Each row is a point on a landscape with many valleys, with its height.
From any point a ball rolls to the lowest of the 2 points nearest to it. It stops when none of these is lower. Distance is the straight distance between rows; heights are no part of it.
q434 height 664: 17	-2	8	-32	-18	-34	1	29	17	-50	-35	4	17	21	43	-22	-13	-34	-37	41
q64 height 210: 12	-27	-12	4	30	8	-22	-63	-24	62	14	23	-68	-39	50	6	-44	2	-77	42
q36 height 696: -35	-20	53	10	-36	27	-14	-13	-39	32	-17	-15	-19	-8	-23	-7	22	37	40	10
q44 height 478: 65	-2	-26	43	14	23	-36	-5	23	-39	-31	14	11	19	34	-72	-44	8	-10	-69
q2 height 260: -27	50	14	-7	-32	45	26	-40	-36	12	-35	13	-18	-10	-15	88	31	41	92	-13
q647 height 560: -48	8	-6	-56	34	21	20	-14	-33	36	14	23	-59	-60	-6	52	1	-51	-61	31
q455 height 555: -22	-17	54	-3	21	4	-38	-11	18	-23	-22	-40	-42	-14	27	-16	3	-37	-28	-20
q904 height 97: 78	-46	-46	6	-39	3	18	102	43	6	33	-9	86	46	-62	-4	-3	39	-32	-27
q757 height 343: -37	80	29	-21	-4	-26	-9	37	11	38	-16	46	-20	-22	-32	44	26	5	40	-3
q201 height 753: 15	-11	31	11	-12	-43	-4	-25	-24	-14	-5	-29	-42	37	12	21	5	3	1	0
q266 height 554: -6	-27	-41	91	28	44	36	-60	22	-4	23	-26	13	-42	-12	-16	16	15	-6	-10
q460 height 662: -29	-15	-13	17	-6	34	54	-42	-16	-13	2	-6	27	-11	9	14	36	17	55	36
q251 height 589: 2	-24	58	-73	16	-13	-31	34	1	-29	11	-16	-29	-1	7	-31	0	-34	-19	39
q679 height 264: 34	-37	12	-70	46	-34	-5	28	-26	-23	18	20	-48	-17	12	10	-39	-80	-75	-21
q907 height 728: 16	-17	-17	15	-25	-34	27	33	20	-38	18	-46	66	49	-43	2	3	6	30	3
q654 height 632: 28	-68	-52	69	43	33	30	-33	16	-26	23	-16	5	-3	-38	-32	53	6	-4	-1
q835 height 342: 14	-35	8	-43	69	-13	-9	-7	5	14	59	15	-36	-48	22	17	-46	-79	-101	-7
q314 height 526: 28	-50	47	-5	44	-3	-75	-15	8	-14	-19	-31	-53	-10	29	-12	0	-49	-60	-5
q646 height 614: 2	-2	-2	39	36	7	-38	-45	70	13	26	10	-51	-24	70	-6	-42	36	-61	-2
q76 height 277: -11	30	61	-81	-10	-47	-34	54	-8	23	20	1	-18	13	-2	23	-33	8	25	-13
q440 height 712: 1	-45	-55	12	-7	-34	10	49	24	-38	0	-37	51	28	-57	-28	33	23	-6	25
q163 height 482: 45	-77	35	63	5	-25	-16	6	-11	-14	-9	-5	11	43	-34	-31	38	9	35	9
q682 height 328: 10	-9	20	-62	13	-46	6	-1	-33	-12	14	-10	-56	-24	-12	29	-9	-59	-77	15
q690 height 369: -45	42	-38	31	-16	0	24	21	34	-22	-5	0	10	16	-18	44	39	12	38	-52
q332 height 749: -9	7	4	33	-21	-1	33	-1	-2	-49	3	-35	44	26	-14	-25	5	-28	13	18
q74 height 783: -11	-52	35	32	-40	-51	-16	40	-5	19	-17	-31	24	10	-51	7	15	42	7	14
q184 height 378: -17	-44	2	-11	30	10	-42	-4	-23	-3	-21	7	-28	6	27	-44	8	11	-38	67
q990 height 476: -12	34	-38	78	30	45	14	-42	36	-9	25	-7	18	-4	18	-13	-18	11	-5	-31
q603 height 615: -37	14	55	-48	-2	8	8	15	4	-10	15	0	-24	-1	8	17	2	-24	12	42
q620 height 278: 20	-15	-60	25	-15	19	54	10	-8	8	29	39	21	23	-31	-22	35	46	40	-11
q473 height 782: -27	1	-47	24	11	3	-44	-11	-44	21	-9	-5	15	4	19	-64	0	-7	-3	6
q775 height 580: -28	-4	18	-5	-18	4	-35	22	38	-44	-47	-44	-16	2	-2	-13	4	-13	-46	-8
q612 height 611: 22	-18	44	-41	15	-25	-44	31	17	-40	-14	-19	11	4	3	-75	-10	-14	16	-3
q780 height 515: 25	-23	-46	92	-14	8	46	-20	-22	8	-2	42	17	-16	18	-29	7	-3	-27	-19
q207 height 768: 12	-41	56	-8	-30	-65	-17	14	-6	-13	-18	-53	-15	28	-19	13	-3	8	-5	10
q345 height 698: 3	-14	-65	25	-33	-10	21	40	14	-41	2	15	35	62	28	-3	13	14	4	-14
q475 height 643: 22	5	4	3	45	18	-34	-43	59	-9	15	-13	-28	-39	49	-39	-51	-8	-62	23
q445 height 308: -6	84	46	-63	-3	-46	-23	47	17	7	8	21	-35	-25	-24	21	-12	6	10	-7
q97 height 219: -30	56	-49	-27	-6	-12	-5	47	12	-36	19	-19	32	37	-17	-24	-7	18	28	-29
q548 height 265: -16	-13	-41	-19	21	-21	-31	10	14	-38	7	-57	21	43	5	-40	-5	16	20	-10
q196 height 181: 17	-13	-50	-1	-37	43	69	39	-7	34	39	25	17	3	-76	34	57	55	55	-36
q327 height 421: -49	63	-53	48	21	19	14	-15	33	-18	12	12	-9	-7	6	3	11	19	-1	-53
q950 height 629: -21	26	-1	12	23	45	58	-76	-3	5	8	10	31	-34	22	43	15	-6	72	22
q441 height 428: -18	36	19	-34	-17	-15	23	-41	-33	3	-9	-12	-51	-31	-26	48	9	23	-3	34
q38 height 375: -36	11	11	-7	-39	-34	35	-16	-19	7	-26	-14	-19	0	-17	79	16	42	16	-1
q695 height 548: 28	-46	17	43	35	-6	-46	1	29	-61	-61	-18	-8	-7	-14	-66	16	-14	-38	-4
q673 height 505: -7	61	51	-27	11	43	20	-51	-20	41	24	27	-36	-30	19	52	-17	-61	-26	27
q272 height 441: 41	-89	-10	59	-9	0	12	0	-19	-5	14	-5	31	61	-24	3	36	27	41	-15
q718 height 680: 22	-71	-72	51	11	-4	18	3	7	-36	-1	-18	21	27	-64	-27	68	-1	-11	15
q118 height 321: -49	8	-17	11	-34	-3	50	4	15	4	-12	9	11	-8	-38	72	49	54	67	-24
q577 height 354: 49	-61	-46	33	-24	41	20	58	-6	19	45	39	10	38	-31	-29	53	30	13	-29
q199 height 452: 46	-20	-9	16	16	35	-32	24	13	-55	-3	0	26	56	30	-65	-15	4	31	-39
q89 height 718: -51	-3	14	14	-13	20	-15	-53	-58	32	-12	-32	-24	-13	-2	6	10	8	15	-2
q497 height 501: -38	11	-20	-43	15	29	14	-56	-46	51	-7	29	-47	-58	31	38	-3	9	-21	41
q681 height 588: -38	55	7	7	38	55	22	-81	-8	65	7	31	14	-77	29	50	-17	-23	56	26
q611 height 426: -18	50	28	-34	17	-10	13	13	16	19	16	39	-64	-38	27	57	-3	-35	-18	-27
q242 height 677: 49	5	-6	-17	23	-20	-16	-11	5	-57	-38	10	15	15	74	-55	-37	-34	-38	22
q720 height 647: -14	13	13	-27	-28	-26	-17	51	30	-31	7	7	-7	8	-19	-49	12	67	24	2
q519 height 142: 58	-14	-55	-6	-32	9	-4	76	24	-25	-3	-22	68	47	-55	-25	-10	8	-9	-50
q712 height 296: -14	44	5	-10	-35	57	16	-20	-35	18	-11	-11	31	31	-45	55	19	33	95	-8
q976 height 630: -8	29	22	-33	11	-7	-44	34	28	-22	6	15	-19	-8	18	-63	-7	27	17	-16
q431 height 385: -11	48	-28	-10	40	40	-6	-90	26	54	48	8	-24	-47	22	3	-53	18	-39	44
q216 height 397: 61	-60	-40	32	-3	3	0	50	-5	0	38	9	25	65	-23	-33	22	15	28	-53
q42 height 366: -30	74	3	-15	-35	19	11	5	-54	22	-8	15	20	6	0	5	-4	-24	39	27
q115 height 395: -4	-56	-21	13	22	-35	-27	-37	-27	-10	-31	-22	-12	-1	-5	-25	23	2	-29	74
q659 height 312: 18	-51	-13	-29	37	15	-35	-22	-13	15	-3	28	-54	7	43	8	-17	-16	-80	58
q320 height 790: 46	14	-38	53	5	27	42	9	49	-51	14	12	47	-9	6	-65	-1	-31	-23	-33
q402 height 229: -30	22	20	-19	-29	-26	-27	54	-9	38	5	-16	58	35	-18	25	-27	23	48	-35
q515 height 105: 25	-8	-33	9	-60	33	48	63	4	55	38	8	60	10	-97	38	16	49	18	-31
q409 height 182: 10	46	-62	-13	-38	13	8	59	16	-33	9	-21	61	46	-42	-20	-2	-11	21	-52
q653 height 697: -22	0	4	25	-9	-2	38	-23	5	2	14	18	-17	-10	27	-2	16	39	33	9
q978 height 477: -45	50	1	-3	23	9	-2	-9	27	42	9	40	-34	-37	72	57	-26	-29	-45	-16
q827 height 345: -4	-54	-32	21	20	-38	-46	-6	-21	-25	-42	-28	38	39	-20	-33	46	-13	-15	59
q187 height 40: 60	-30	-4	23	-37	10	29	92	35	45	40	-2	61	25	-92	19	-9	56	-1	-47
q459 height 383: 11	29	44	-55	-13	-32	10	-9	-29	-3	12	-25	-69	-19	-33	27	-4	-8	-50	24
q943 height 575: -21	-13	1	53	19	35	-5	-54	52	24	12	23	-20	-21	73	11	-27	34	-18	3
q153 height 481: 67	-31	36	-60	35	-11	-40	1	20	-29	-35	-7	-37	-33	55	-34	-47	-72	-42	-55
q178 height 376: -67	45	30	-50	2	-34	9	13	8	36	2	35	-42	-31	-8	72	25	-16	26	0
q317 height 743: -35	-13	-4	17	17	3	-22	-64	-65	50	-10	-28	-37	-12	28	15	-6	-30	-38	3
q756 height 251: -19	-9	52	-44	-23	-60	-56	73	-1	35	2	-9	24	22	-2	-6	-26	19	26	-22
q743 height 648: 0	0	36	-55	-48	-45	4	41	2	-25	-20	-13	39	22	-10	13	-17	-13	-15	63
q395 height 442: -26	46	-18	-14	29	42	10	-97	-29	50	15	5	-33	-48	5	3	-30	21	-6	63
q499 height 464: 6	91	51	-25	25	24	-3	-24	0	11	10	13	-17	-51	36	17	-43	-79	-44	-16
q842 height 518: 44	-54	37	52	24	-22	-52	12	8	-28	-42	3	10	25	-11	-62	19	-16	3	-24
q917 height 528: -55	33	-17	49	9	29	0	-42	34	41	-8	35	-16	-42	65	38	-20	14	-32	-8
q53 height 549: -21	54	46	-34	31	35	18	-57	-42	54	15	23	-31	-48	9	28	9	-35	53	43
q853 height 430: 11	-70	19	31	-7	-11	51	-4	-29	11	16	1	29	-28	-42	-2	40	34	76	-11
q20 height 311: -8	-9	-29	-12	30	16	-12	-69	19	78	42	6	-37	-49	22	24	-68	-2	-76	35
q599 height 769: 37	30	-17	41	-17	13	25	-6	11	-62	-6	-17	39	26	-18	-43	11	-33	-16	-27
q77 height 681: -3	18	-16	-15	-50	-18	18	29	0	-35	-26	7	22	54	49	9	-2	14	-6	13
q870 height 301: -35	53	3	-44	-12	19	10	-23	-26	19	-59	19	-39	-44	-23	116	29	24	67	28
q809 height 673: -32	-6	29	5	-25	13	-12	14	-15	13	16	1	-12	7	-47	-37	18	81	49	10
q772 height 663: 49	22	8	-30	22	1	-10	-37	45	-47	-18	-3	3	-28	66	-49	-64	-43	-63	12
q195 height 606: -40	12	-58	68	-13	-5	50	-19	3	27	-8	48	21	-46	25	-19	19	-4	-25	6
q377 height 390: 21	-56	-66	55	-39	25	80	-9	-35	1	-4	33	15	6	-20	-19	44	11	10	5
q578 height 337: -16	71	17	-43	-25	-30	33	-7	-19	33	-20	14	8	-10	-36	96	16	21	83	41
q412 height 635: -27	25	60	-58	-45	-23	11	52	14	-23	-2	-2	3	7	-13	50	3	-25	1	47
q420 height 726: 8	-19	7	46	12	-13	6	-16	8	-22	-6	3	-13	12	21	-31	4	35	-1	7
q369 height 377: -7	-59	14	21	-34	-38	53	-4	-3	3	-8	-5	19	-12	-44	49	37	65	70	-4
q7 height 212: -36	24	17	-1	-32	-14	-1	63	5	64	16	8	84	23	-47	51	-14	50	65	-12
q297 height 399: 3	68	6	-23	-18	-9	-11	0	-33	7	2	9	-2	13	40	-18	-25	-29	7	0
q252 height 329: -9	48	1	11	-52	39	21	13	-35	23	5	-1	58	50	-28	-1	-4	11	52	4
q3 height 500: 49	-49	27	-38	59	-10	-78	0	21	-41	-60	-27	-27	-22	31	-45	-19	-53	-26	-43
q176 height 427: 52	-43	-8	35	-3	5	-11	40	15	-40	12	-10	48	73	0	-25	0	-20	36	-67
q931 height 460: 37	27	43	-73	31	6	-27	8	4	-10	-3	12	-43	-40	56	-11	-65	-68	-46	-59
q921 height 302: 2	-53	-24	-10	32	-37	-48	28	12	-47	-28	-49	29	56	6	-28	19	-24	6	12
q900 height 431: 20	46	33	-21	14	2	-20	-10	-11	14	7	22	-22	-21	60	-35	-50	-61	-28	-15
q384 height 765: -3	-8	-3	33	16	-8	-52	-34	-49	29	-26	-20	-6	3	35	-35	-19	-31	-50	1

For each start below, name the point where the ball stops.
q599 | q118
q44 | q620
q242 | q7
q978 | q7
q384 | q251
q921 | q187
q695 | q620

Call two points neighbours if one is among the 2 nearest of the other. Go from one point of each pair to the other, from neighbour to neighbour, staying as low as possible. Name the highest point that can't be avoided.
q64 / q187 | q115
q679 / q118 | q441
q620 / q679 | q272
q2 / q7 | q252
